Points, in no order, along strands that fork, close into loops and pass close to each other.
In the rows, zero is written as 128.
Two points are linked if the straight distance between their rows is under 183. Some points are linked to none.
j909: [139 133 130  80 114 167 124 121 155  98 140 116 123 168 143 118  96 168
  92 161 143 100 107 181 103 118 159 142 161 165  82 123 162 113 114  66
  92 142 151  79 146 115 112 126 153 165 140 102 135 134  83 134 137 104
 122 122 160 150 131 150 144 119 115]
j965: [148 121 123 101 116 154 120 140 150 161 140  76 140 167 126 121 103 123
 120 115 108 140 133 228 103 181 124 123 168 187  85  72 155 124 120  88
  82 182 140 139 157 125 150 144 115 165 170 129 155 170  71 144  93 105
 138  75 201 180  94  75 126 116 133]
j146: [ 79 125 137 149 144 115 123 141 123 118 109 128 142 151  43 103 117 105
 154 110  97 136 106 111 114 139 130 160 132 150 122 102 110 187 147 159
 156 101 106 172  95 138 114 117  92  63 118 138 135 137 143 138 160 153
 133 159 111 143  82 131 111 104 136]
j546: [130 120 126 145  95 138 124 124 126  96 142 107  90 105 148 153  89 122
 141 169 128 115 117 127 147 118 128 154 121  95  90 181 129 132 120 138
 133 141 102  85 158 132  64 145 156 134 125 161 115  82  77 136 113 140
 138 120 113 107 161 166 156 107 112]
j901: [110 104 116 200 166 110 149 115 123  95 113 143 107 146  72 133 114 168
 235 133  86 132  94 120 118 130 168 140 149 105 101 150 150 179 140 147
 168 134 123 107 109 153  40 141 149 117 109  92 135 111 101 156 138 124
  86 149 105 189 144 141  98  82  94]
j322: [144 131 125  51  78 175 123 147 123 136 149  71 138 131 166 134  78 141
  38 145 103 102 120 177 123 114 109 169 159 146  80 133 143 107 109  94
  81 160 122  97 174 134 153 142 170 178 122 178 125 133  16 132  97 130
 171 110 191  99 100 126 160 112 137]
j778: [169 147 141 121  80 119  60 167 129 139 149  53  83 118 162 143 151  62
 121 129 164 168 182 181 134 141  98  87 144 107 138 148 102 137 113 113
  92 153 147 165 229 135 128 126 134 182 178 163 150 100 102 141  60 103
 142  53 133 109 115 121 177 107 111]
j262: [ 80 101 137  67 154 132 123 149 158 134  80 153 159  92 128 107 176  71
 151 133 157 138 138 123 161 100 128 131 113  86 162 124 103 102 136 110
 141  58 185 188  85 118 117  91  80  93 134  79 178  94 214  76 155  92
  95 108 119 111 121 151 157 152 124]
j842: [118  87  92 115 140 155 111 167 155  85  99 103 134 142  94 149  96 114
 147 114 115 132  97 102  98 109 131 145 127  88 118 180  82 178 105 142
 111  88  86 121 117 121  73  80 114  93 146 119 117  80 102 141 147  95
  91 136  93 112 120 143 120 111  81]
j793: [138 149 105  86 116 171 133 105 111  65 153 125 125 119 172 123  84 193
  57 154 126  77  93  92 127  78 140 178 142 124 102 180 146 105 115  99
 116 110 110  55 117 124 116 141 192 154  98 155  97  98  78 112 145 130
 143 177 131  81 175 197 154 126 116]
j93: [147 124 133  94 100 123  79 172 132 144 116  72 125  93 146 122 175  66
 146 128 160 152 186 182 153 114  95  96 147  88 153 143 104 138 136 104
  99 104 195 176 152 125 131 109 124 179 165 118 165  91 134 119  81  93
 125  69 143 121 108 147 198 113 105]
j3: [157 178 162 197 110  90 107 112 121 111 150 137  48 142 118 123 136 156
 152 155 140 149 157 130 127 142 144 117 136 145 124 136 151 146 155 135
 143 151 121 107 176 134 112 178 159 171 108 146 125 124  91 147 119 135
 128 122 104 162 156 155 167  86 119]
j323: [106 166 196 137  78  85 112  91 100 150 153 120  88  65 126 110 129 101
 119 161 106 105 152 107 177 112 112 169  99 117 149 108 137 154 188 155
 168  86 159 158 166 145 111 169 147 140  87 192 126 124 117 113  91 186
 178 141 127  92 125 192 219  93 149]
j795: [177 124  86 154 126 135 131 138 130 123 131 126 132 160 147 167 106 149
  96 101 136 151 124 119 104 146 111 101 110 146 129 116 113 111  96 135
  89 182  73  90 148 127 158 113 150 127 145 143  99 144  98 159 123 111
 127 121 128 134 140  76  70 142 126]
j982: [109 150 183 166 112 105 118 105  94 159 167 147  77  85 179 146 150  62
 185 164 171 159 140 102 160 181 160 127  96 133 103 130 105  94 105 153
 163 149 103 135 189 116 128 166  99 104 124 159 160 151 191 134 108 179
 141 124 108 124 162  83 138 164 191]
j973: [141  68  77 132 140 160 151 149 157 114  85 119 141 130 123 161 104 147
 183 130 108 102 102 136 133 121 157 120 166  66 125 188 137 154 110 111
 118 139 155  75  89 120  52 104 176 140 134  87 120  63  79 142 136 101
  94 125 113 136 151 150 121 127  69]
j931: [140 111 130  97  88 129  97 155 119 179 141  92 146 105 177 164 142  54
  71  98 142 153 169 140 162 148  66 109  98 113 143 120  86 119  99 160
  76 142 102 175 187 129 173 113  98 112 155 184 132 149 143 126  87 139
 174  88 136  72  97  56 129 159 145]
j969: [168 121 125 111 125 112 120 136 142 181 131 117 142 128 185 130 187  83
 142 110 159 163 175 173 148 173 125  76 138 143 115  77 136 107  99 112
  99 175 157 185 167 115 174 137  90 141 167  97 157 172 167 125 109  99
 124  63 164 160 129  57 111 163 148]
j266: [ 99  91 104 162 147 128 189 119 121 174 135 157 171  92 129 149 106 157
 132 112  76  89  88  83 146 156 122 146 107 110 126 121 136 123 122 150
 153 138 102 105  80 144 125 145 136  79  98 120 115 147 130 128 142 176
 154 181 130 127 136  92  73 159 157]
j82: [163 126 104 102 132 186 128 133 170  86 131 118  98 183 137 147  76 186
 110 161 128 123 107 165 113 105 168 144 185 147  86 186 168 134 100  89
  97 163 124  47 148 115  77 126 185 197 150 111 130  92  40 157 127 101
  97 120 135 119 153 172 132 100  78]
j540: [123 156 112 125 141 126 122 166 127 117  93 107 171 195  40 107 159 132
  87  66 117 155 142 115  74  95  80 104 127 145 160  91 106 171 153 153
 105  84 103 177 108 129 191  80 100 100 147 142 108 144 146 129 164 103
  90 129 124 102  77 112 103  99 118]
j467: [146 131 134 101  83 117  89 160 126 180 145  71 115  83 194 159 145  33
 117 133 149 155 186 162 181 154  90 103 115 100 136 130  91 118 104 154
  93 144 135 179 211 131 133 124 102 144 162 178 155 122 122 127  60 133
 164  70 137  91 110  88 166 130 144]
j60: [162 118 100 121 124 106 147 103 123 147 120 166 129  81 174 128 153 156
 161 147 144 106 159 123 168 110 123  86 124  76 176 157 156 102 143 110
 138 127 217  84 102 128 116 140 186 196 109  76 117  86 135 109 109 114
 115 134 114 118 162 177 160 154  85]
j351: [141  95  58 110 159 180 153 155 160 131  96 116 184 171 109 144 104 157
 111 105  97 113 104 141  71 129 132 100 169 130 129 121 125 147 105 104
  84 149 113  96  85 141 144  73 130 121 151  87 113 131  94 144 143 101
  84 112 140 145 115  78  71 144 100]
j515: [126 137 134 111 115 129 141  87 117 108 147 133 128 106 149 118 109 164
  97 157 116  73 111 100 140  85 128 166 120 119 125 142 146 118 144 112
 157  92 151  92  91 123 122 159 161 150  88 144 110 102 101 115 139 152
 151 172 140 101 153 181 161 130 132]
j314: [139 142 138  78  91 129 101 142 121 148 130  80 154 148 143 122 138  90
  44 111 142 153 174 166 125 108  71 124 111 137 136  90  96 116 134 132
  83 116 113 183 170 116 201 110  76 112 160 187 128 149 139 119 113 124
 158 104 147  88  83  88 153 134 156]
j340: [148 127 110  92 110 169 142 140 143 168 145  71 153 158 113 127  86 145
  88 121  78 108 129 194 118 140 101 148 173 167  85  98 160 138 125 101
  89 174 143 126 156 146 138 136 151 186 151 143 142 153  23 147  87 121
 147  89 186 148  83 101 143  89 121]
j979: [106 109 126 125 115 138 115 156 136 112 118 106 160 126 119 144 113  99
  78 109 125 125 112  82 121 100 101 152 108 116 136 138  79 136 119 158
 116 102  71 131 128 136 140  98  96  80 128 157 120 128 135 124 138 137
 142 136 108  70 103 107 119 136 139]
j958: [ 99 152 186  78 125  93  96 109 129 127 115 154 133  95 133  77 188 103
 114 149 153 123 156 105 165  84 108 137  96 109 181 116 127  96 178 120
 165  44 189 178 116 119 149 110  91 118 102 126 147 107 205  70 147 124
 126 141 107 110 131 205 206 141 135]
j318: [ 78 143 177 172 125 106 132 109 104 134 147 145  90 109 142 135 117  95
 155 145 128 157 108  89 150 181 139 154  87 142 108 122 106 121 132 199
 166 143  64 143 152 124 121 166  86  63 109 168 131 162 162 146 133 192
 166 148 102 110 134  91 111 140 190]
j114: [ 95 104 161  89 118 139 142 107 150 138 136 119 132 117 139 112 115 104
 149 160 139  95 100 163 126 156 147 178 135 158  72 118 145 106 104  84
 127 128 132 130 133 116 101 152  99 103 137 116 162 155 131 138 136 155
 148 131 156 163 129 124 133 141 163]
j205: [135 182 166 212 125  83 129  79  87 101 168 172  46 137 125 118 131 185
 159 161 150 138 129 115 130 140 171 127 125 153 125 139 168 120 161 144
 183 135 127  75 139 139 104 180 164 150  81 144 111 131 104 155 131 161
 134 157 103 168 180 175 142  99 137]
j462: [127 127 147 134 142 127  84 137 133  69 100 145 100 182  75 104 136 155
 155 129 194 177 140 109  53 128 161 107 123 159 131 140 102 127 101 114
 104 114  86 160 140  98 129 102  88 103 150 110 117 125 191 148 167  96
  83 133  91 167 128 144  92 106 113]
j248: [110 123 123 122 171 106 117 162 148 109  76 156 165 155  62 102 194 108
 165  75 137 162 155 117 110  96 129  82 136 115 182 103 126 159 152 136
 127  85 152 213  86 121 141  71  87 102 142  86 151 128 199 119 157  89
  60 117  99 141  96 121 115 112  85]
j684: [138 120 118 125 124 147 110 136 127  95 145 122 102 117 186 172  99 120
  98 136 185 139 113  88 117 117 133 137  92 109 102 188  76  88  87 134
 102 132  64  92 152 112 127 113 120  88 147 144 111 118 153 141 119 127
 128 130 103  79 155 109  92 178 134]
j678: [150 134 117  73  96 177 142 110 118 125 163 101 132 103 184 135  67 167
  38 157 121  89 105 136 139  95 125 184 147 136  91 154 135  98 106 101
 106 146 122  70 140 122 133 145 177 169 107 165 111 116  57 132  98 147
 175 149 167  83 127 154 144 132 131]
j134: [110 161 152 173 142  94 161  95 119 129 141 139 108 144  56  86 120 175
 162 140  63 102  84 128 134 142 134 170 138 150 108 111 156 185 187 155
 195 123 135 123 100 149  98 147 134 124  94 137 110 126  99 124 147 162
 151 169 127 155 116 168 135  73 130]
j830: [159 161 137 149 135  76 132 106 110 172 149 150  95  99 155 106 207 108
 165 133 146 143 178 163 164 171 135  75 133 155 149  77 170 100 142  96
 151 153 204 166 158 120 176 182 120 173 125  98 165 161 171 118  96 129
 136  94 156 169 151 105 167 140 159]
j935: [119 137 122  98 118 131 159 102 103 119 128 155 164  88 160 119 115 156
  85 127 113  59 105  73 136  66 124 165 103  99 136 149 122 127 152 128
 157  78 120  84  69 122 144 129 141 115  76 139  84 105 130  85 156 155
 160 200 131  67 147 182 134 171 140]
j911: [150 142 126 194 150  65 162 111 115 186 149 151 120  88 136 120 183 129
 197 103 104 146 176 162 178 182 135  73 136 128 158  70 183 135 164 144
 165 170 198 162 124 158 156 184 165 178 104 111 152 162 130 130  83 139
 144 100 141 167 132  81 142 125 127]
j347: [102 105 130 184 152 124 162 119 136 143 126 140 115 119 122 149 124 136
 238 142  94 134  92 144 161 168 175 137 139 121  98 140 158 139 126 145
 163 141 114 103 109 141  55 162 142 108 118  93 133 126 108 153 128 151
 126 153 127 181 158 106 103 115 129]
j564: [167 157 107 158 124 156  85 147 120  95 145 118 107 215 105 146  93 172
  62  92 143 170 120 143  67 142 115 101 149 187 111 115 107 122  97 133
  78 187  60 112 184 128 164 113 139 140 159 155 105 158  77 167 121  85
 102  96 133 140 115  96  81  91 119]
j776: [ 94 135 151 121 155 101 106 155 142 107  93 131 150 124  77  94 166  99
 169 108 134 152 143 120 140  96 120 119 117 106 171 114 113 150 160 134
 146  62 166 205 111 115 115  88  99 103 129  97 155 112 181 106 140 102
  97 122  96 134 108 153 161 100 101]
j352: [134  97 103 104 152 116 144 127 151 184 108 135 170 105 140 132 164 107
 141 105 119 153 163 160 163 157 120  91 132 120 148  81 142 119 120 108
  96 157 177 178 114 130 162 117  93 132 157  92 152 154 164 119 107 102
 116  90 159 149 105  66 121 164 143]
j575: [172 141  77 112 128 200 145 139 136 102 138  94 131 186 123 142  61 192
  76 113  83 123 113 149 104 105 130 118 180 154 113 154 158 141 115 113
  81 183 105  58 138 133 113 111 199 204 109 138 102 106  14 155 109 105
 124 113 159 118 116 131 113  94  97]
j156: [112  85  87  80 157 167 146 148 161 130  68 115 191 186  79 105 113 143
 117 115 102 107 109 178  64 126 135 119 176 155 137 122 140 151 108  76
  88 128 147 144  60 139 152  68 112 116 168  86 140 137 121 131 165  74
  73 113 155 172  69  95  80 127 106]
j117: [106 125 136 120 116 166 112 107 104  66 151 134 106 137 148 136  60 133
  93 162 149  95  68  87 115 119 156 210 113 134  80 176 103 113 106 136
 132 114  66  71 134 107  77 132 119  98 116 164 106  97 121 124 155 142
 136 157 103 104 153 164 114 146 146]
j687: [ 99 100 106 118 127 127 194 119 122 166 120 154 181  69 138 139 124 147
 117 110  86  68 108  84 162 100 119 152 108  77 139 116 127 125 145 149
 157  85 130 111  62 144 128 130 133  87  91 117 111 117 146  97 145 168
 147 178 123  88 130 129 108 170 133]
j358: [104 106 114 119 142 136 166 143 143 163 110 126 180 166  79 113 108 134
 101 108  83 105  89 155 101 151 107 153 138 173 108  80 142 137 117 122
 121 132 100 143  93 153 165 104  93  84 146 130 128 174 111 135 157 138
 134 148 167 156  83  70  71 136 156]
j372: [103 145 155 162 153 113 158  81  96  97 144 172  97 166  71  93  99 182
 145 149  96 102  64 110 101 168 173 162 120 181 109 108 148 146 153 142
 180 143  97 111 100 123 116 151 127  96  88 134  95 152 135 143 169 162
 144 191 133 176 133 165  89 102 154]
j443: [ 74 124 192 107 121 139 107 114 125 104 140 119  91 127 133 106 109  95
 143 167 160 115  90 130 120 169 163 209 116 173  76 127 111 116 111 128
 142 125  95 142 157 111  93 147  78  82 137 168 153 147 156 136 154 169
 149 142 131 139 116 132 142 113 186]
j159: [ 67 120 170 132 132 120 101 151 135 100  95 110 123 155  43  94 132  68
 162 118 123 170 115 117  93 163 145 170 125 178 124 105 109 171 123 164
 143 103  81 205 138 114 105 111  41  57 153 156 142 157 165 147 170 141
 133 134 121 152  72 110 103  77 168]
j440: [155 134 138 101 109 124 119 133 147 148 135  94 124 153 170 127 155 101
 107 140 164 146 164 201 110 161 127  93 145 183  98  72 142 109 103  92
  83 181 142 160 174 104 171 133  95 158 182 120 153 164 131 127  97  86
 128  77 181 155 113  82 128 137 150]
j532: [154 172 138 178 128 102 132  97 120 139 148 123  96 145 108 115 146 147
 138 128 115 145 140 166 125 154 113 111 141 168 141  79 160 135 151 140
 143 162 143 145 157 136 160 173 152 163 116 153 124 171 111 157 121 146
 149 120 139 146 126 115 133 108 141]
j368: [152 121  92 137 148 106 133 142 135 141 112 125 179 139  99 122 139 160
 101  77 102 122 142 119 123 107 108  96 139 101 180 105 133 159 160 134
 122 121 150 130  80 143 158 100 153 133 125 118 107 132 136 127 124 105
 118 127 122 125 107 133 113 118  77]
j168: [152 159 114 147 112 106 153  91  94 156 163 160 127  69 165 149 133 156
  90  95 114 109 135  81 156  93  99 123  88 100 157 132 132 100 148 164
 152 132 120 108 111 150 175 168 174 136  72 168  83 134 147  97 116 179
 180 158 119  71 149 132 127 170 148]
j811: [114 130 176 137 125 122 129 102 121 155 151 164 100  62 200 138 159  79
 173 157 166 124 136 100 164 140 149 139  93 113 121 145 110  67 110 118
 162 123 153 134 149 104 130 151 109 103 110 101 153 124 205  98 143 157
 123 129 109 118 178 126 135 195 177]
j928: [120 114 127  88 131 119 112 138 138 159 108 134 155  67 172 123 156  75
 137 131 155 132 155 119 177 117 111 110 115  76 159 142 104 104 133 108
 130  99 197 161 116 119 114 112 111 123 135  82 150  96 189  92 118 114
 123 105 131 103 130 144 166 152 125]
j770: [ 85 152 203 170 106  87 101 123 108 122 135 143  81  64 127 116 172  51
 197 151 147 154 166  91 179 138 141 128  86  95 163 142 114 117 164 178
 192  66 144 177 151 131  85 145 100 107  94 140 161 107 177  90 113 149
 127 127  83 117 169 160 199 118 135]
j779: [133 136 150  79 115 134 119 110 140 137 147 125 121 140 134  94 111 141
 112 174 134  91 127 170 115 129 147 156 141 168  85 112 158  99 118  76
 126 132 165 109 128 114 145 147 119 132 131 111 135 151 126 128 133 129
 150 126 171 168 136 152 155 131 142]
j270: [ 98 133 134 135 126 118 133 124 121 124 119 124 143 135  58  92 106 140
 135 121  72  91  88 106 121 120 125 172 130 119 118 114 131 193 166 152
 175  91 125 142  78 141  95 119 123 105  94 146 114 119  95 118 153 159
 145 167 120 133 100 177 145  81 118]
j148: [150 147 123 131 135 139  90 147 136  76 125 107 106 201 100 129 124 150
  92 109 174 179 130 147  76 115 129  97 140 178 119 128 108 134  94 114
  76 143  71 130 169 109 158 101 110 146 169 139 113 133 138 156 146  89
  95 110 122 161 111 121 106 104 110]
j6: [127 149 153 101 102 140 113 115  97 112 155 114 116 163 145 127 107 134
  35 128 151 133 122 127  96 134 112 165 106 186 111  98 114  72 100 129
  99 151  67 132 173 119 186 141 100 113 140 187 113 173 130 138 133 145
 164 133 160 121 116  95 112 141 194]
j855: [152  82  84 123 145 154 137 163 163 157 108 103 169 133 118 150 106 118
 151 104  92 127 127 153 112 146 114 105 154 115 129 122 119 157 112 120
 101 166 123 124 108 149 111 105 133 124 152 105 129 134  99 149 114 106
 109  95 143 136 105  65  95 120 112]
j244: [110  99 129 135 155 147 113 164 153  72  86 131 124 164  95 135 120 121
 158 119 158 149 112 102  78 117 156 131 124 129 109 166  91 139  89 121
 106 121  76 134 131 123 100  87  89  78 159 109 123 104 167 157 166 107
  88 124  93 139 126 124  93 123 107]
j877: [131 107 115 108 124 169 118 133 134  61 123 131 128 138 160 151  84 148
  91 150 168 110  86  85  98  85 145 159 121 102  96 194  95  92  98 116
 106 101  87  68 119 111 111 108 136 106 140 127 109  82 131 128 155 116
 118 170  90  82 161 168 110 167 113]
j916: [161 142 117 185 158  93 157 119 122 167 145 149 117 148 117 134 157 166
 163  93  92 155 160 166 130 183 129  89 138 161 140  62 183 148 159 136
 145 182 161 127 131 159 170 171 145 175 124  98 128 189 114 156 106 128
 147 114 140 180 129  83 112 119 131]
j805: [161 146 118  80 139 114 140 106 123 128 115 157 162 151 148 100 186 162
  70 115 165 129 165 142 109 107 116  77 129 148 178 101 146  90 144  88
  93 118 178 132 100 106 213 116 123 153 146 100 119 163 177 105 140 102
 117 133 141 136 134 139 124 168 128]
j474: [169 116  82 190 144 127 147 131 119 130 141 151 101 131 164 185 100 156
 146 113 137 142 123 109 132 146 145  87 120 109 122 158 125 109  95 164
 124 192  81  60 150 140 123 149 165 128 123 133 100 133 105 164 113 129
 128 123 114 132 168  80  72 154 118]
j217: [138  71  73  95 121 191 123 173 156 105  93  94 147 124 134 173  81 136
 124 135 109 118 105 112 132  87 126 125 160  63 125 208 110 174  99 122
  91 121 122  80 100 135  63  69 160 145 153 103 109  61  71 148 123 104
 100 129 108  87 127 156 117 120  69]
j320: [124 152 161 188 133  72 119 117 110 147 128 162  77  96 138 125 194  84
 243 138 153 186 168 121 168 150 161  82 118 124 151 133 138 102 129 144
 163 123 164 151 143 133 107 168 136 137 111  98 167 122 176 117 118 125
  96 113  96 167 170 110 139 130 137]
j995: [136 114  99 155 167 114 190 109 138 158 124 165 181 150  91 110 127 177
 141 110  69  97 110 126 123 154 131 114 140 142 143  82 174 147 149 122
 164 142 143 134  59 143 148 130 138 128 109  76 117 170 127 123 148 136
 121 147 144 169 112 105  71 149 125]
j37: [119 145 123 180 112 123 134 133 109 132 144 114 118 140 102 145  95 129
 119 102  92 137 107  88 137 147  94 149 106 136 123 124 101 160 132 187
 148 144  70 137 141 137 118 145 144 110 110 194 114 125  79 143 109 160
 162 135 130 111 123 109 109  94 144]
j177: [149 147  96  95 133 132 127 164 109 113 102 102 175 175  76  96 160 147
  75  78 115 122 152 136  86  74  92 102 155 130 171 102 143 168 162 111
 102  89 148 142  99 134 179  90 138 145 145 117 115 135 103 113 137  90
 104 115 135 110  83 146 136  95  96]
j718: [139 124 122 120 130 154 107 119 134  60 121 147 118 132 145 133 124 174
 111 167 158 125 112  81 108  70 139 145 115  86 125 210  94 118 125 122
 126  83 119  70 103 112  90 109 153 145 111 107 106  64 133 114 159 104
  90 162  65  95 184 240 136 143  86]
j227: [138 160 129  68  94 152  88 148 111 116 123  70 144 168 124 114 123 117
  15 112 148 132 139 149  87 105  86 149 135 167 120 100 106 110 117 111
  80 122  95 148 166 118 201 112 108 126 158 197 137 145  97 133 127 117
 150 119 157 103  85 101 149 116 162]
j798: [118 126 135  91 114 105  99 151 140 163 122 102 143  65 150 123 164  47
 137 123 136 149 182 147 183 116  90 105 123  70 177 131 103 113 149 136
 132  90 187 193 141 129 125 104 118 136 141 123 157  90 151  90  88 110
 130  90 130  91  95 145 198 121 112]
j391: [ 97 171 207 145 111  78  87 113 107 108 137 155  82  96 107  87 172 104
 156 151 145 145 162  78 143 102 135 123  87 107 168 133 112 122 189 156
 180  65 156 176 136 123 126 133 110 122  88 142 135 107 190  88 131 135
 120 147  74 119 147 220 201 105 130]
j943: [125 152 116 134 139 124 178 128 121 173 142 132 173 148  78  84 120 165
  92 117  48  99 102 133 120 137  93 143 140 163 131  75 168 147 148 119
 151 131 146 134  69 156 174 129 136 135 109 133 115 178  93 114 145 156
 148 148 176 155  92 120  98 124 141]
j582: [111 161 153 142 119 155 102  95  97  68 185 137  58 142 152 154  58 145
  91 168 169 120  86 101 125 140 160 175 119 159  77 161 107  88 104 124
 130 158  56  72 169 111  93 166 131 120 126 189 111 117 116 146 136 145
 140 130 114 119 156 147 124 126 155]
j644: [135 127 115 196 141 122 158 104 122 138 146 159  97 120 145 165 120 159
 192 134 131 133 120 131 149 174 158 121 121 136 103 139 166 125 122 140
 156 169 125  78 142 130 102 181 161 137 111 110 129 131 106 159 118 156
 137 145 123 150 187  88 110 136 133]
j500: [120 163 178 170 136  68 120 112  94 170 147 156  95  82 168 101 220  72
 216 147 160 171 174 136 172 173 151  97 117 150 143  76 149  99 128 137
 176 152 181 198 167 117 160 173 110 137 118 105 172 157 203  96 113 141
 121  96 135 163 152  96 160 148 175]
j749: [145  82  95 133 148 146 128 148 171 125  98 128 147 132 134 153 127 132
 183 127 132 142 125 144 114 130 159 104 151  91 130 162 114 141 100 101
 104 139 140  91 102 126  77 101 145 127 148  78 133 106 137 149 136  90
  86 101 119 157 151 117 113 140  86]
j35: [114 121 148 103 115 137 114 134 154 125 130  87 121 113 104 114  98 119
 150 140  86  92 119 179 150 130 120 177 181 131  83 130 151 170 145 104
 124 119 180 126 131 130  91 136 137 172 124 129 148 118  66 142 108 124
 138 116 160 152 109 157 185  73 105]
j329: [183  81  89 128 115 135 105 183 132 135 102  71 116  87 153 163 117  94
 165 120 135 150 167 161 153 115 108  72 163  64 156 201 119 167 114 138
  88 161 178 110 141 150  72  96 185 211 163 104 130  64  76 138  55  86
 114  65 116 105 118 131 158 100  63]
j649: [126 135 113 156 141 133 110 138 117 119 133 150 115 118 151 168 122 118
 105 105 158 165 117  63 119 102 118 118  69  93 139 161  69 122 107 179
 127 122  62 125 140 119 138 112 114  76 121 155 101 121 166 131 127 133
 125 144  81  71 149 111  98 161 131]
j725: [114 106 142 116 139 131 162  84 135 162 136 179 132  76 199 142 146 128
 149 170 156  91 125 105 148 136 148 137  99  90 119 153 133  67 113  91
 147 113 174  80 104 106 129 152 135 126 113  75 144 110 178  94 144 148
 114 157 117 131 181 152 124 202 129]
j922: [127 160 146 216 153  88 144  78 101  88 146 193  73 168  84 117 123 200
 176 132 136 148 102 102 101 158 163 121 117 173 132 127 160 142 145 162
 185 154  98 110 126 131 117 161 144 116  98 135  98 148 142 162 166 154
 136 162 102 184 161 140  82 104 138]
j854: [143  91  77 151 172 133 196 114 126 172 126 183 192 120 136 144 127 174
 116 111  98  91 103  94 107 133 144 105 122 112 158 118 156 115 131 127
 130 157  98  93  68 154 152 130 140 105  99  88 101 166 144 115 158 150
 126 168 143 121 139  82  43 193 149]
j164: [158 106  71 147 147 110 159 122 134 148 120 148 147  92 132 136 151 163
 155  95  99 110 155 120 147 102 125  69 132  76 185 139 161 158 171 132
 136 131 191 123  79 157 104 122 187 191 108  95 119 110 119 109  99 117
 118 120 122 117 112 146 130 122  62]
j717: [118  98 134 103 122 118 145 114 141 167 128 147 141  58 175 138 147 109
 158 162 141 100 150 134 179 128 128 112 120  87 152 148 144 101 126 108
 142 113 195 118 106 117 116 134 147 149 118  75 138 114 158  95 116 121
 129 130 131 133 155 146 163 157 125]
j707: [ 90 129 163 149 129 103 131 118 121 153 136 139 131  89 129 151 147  99
 138 118 118 134 118  99 168 142 113 149  90 122 135 110 108 137 150 173
 172 106 108 170 136 134 127 144  95  87 107 158 130 148 168 115 117 181
 160 149 113 103 121 106 136 138 175]
j617: [125 119  95 121 159 136 124 163 151 115  70 137 180 172  80 119 178 124
 104  73 140 163 158 123  96  79 107  62 134 109 184 101 103 153 130 133
 101  94 115 178  89 134 171  52 100  98 163  98 118 129 171 116 160  79
  66 124 106 120  92 111  89 131  99]
j143: [ 87 126 137 113 122 117 151 136 121 152 127 131 168 106  98 132 137  82
  96 104 100 120 121  85 148 103  84 143  93 107 155  98 106 148 160 182
 159  78 108 182 112 140 143 104  95  81 110 164 125 137 152 102 135 158
 160 147 123  77 102 111 131 136 144]
j559: [121 165 163  94 100 168  81 109  98  77 174 120  84 155 167 130  71 116
  63 164 176 113  98 139 104 142 142 181 125 186  75 143 100  77  78 105
 111 152  60  88 174 102 128 159 108 116 141 190 133 146 125 144 129 146
 159 121 142 114 128 131 126 121 175]
j994: [155 130 122 130 126 127 125 120 126 100 119 167 102 129 151 125 149 165
 153 150 160 118 137 102 131 105 142 110 117  99 135 161 144 100 149 109
 152 105 163  79 108 115 111 137 161 158 117  86 123 105 151 112 135 110
 105 155  89 137 176 203 133 145  89]
j711: [ 81  95 118  83 146 151 138 143 166 121  76 118 182 180  61 103 110 111
 117 122 114 107  99 153  79 123 134 142 149 165 120 105 121 142 103 102
  90 105 111 151  93 119 135  89  77  77 169  96 137 139 141 134 180 102
 110 127 156 149  80 106  98 128 132]

A piece is two or more points that can be reached from each other along the links. Count, over all rows, the pieces, the separate loops (a circle has one, a figure eight two, a Y none), the forks (points with three links) and the tips (points with one).
pieces -> 5
loops -> 3
forks -> 4
tips -> 8

A tip is a point with one link. Name the tips that can be reached along the links from each point below, in the order of the rows.
j148 -> j901, j352
j391 -> j958, j770
j82 -> j575, j443
j134 -> j159, j320
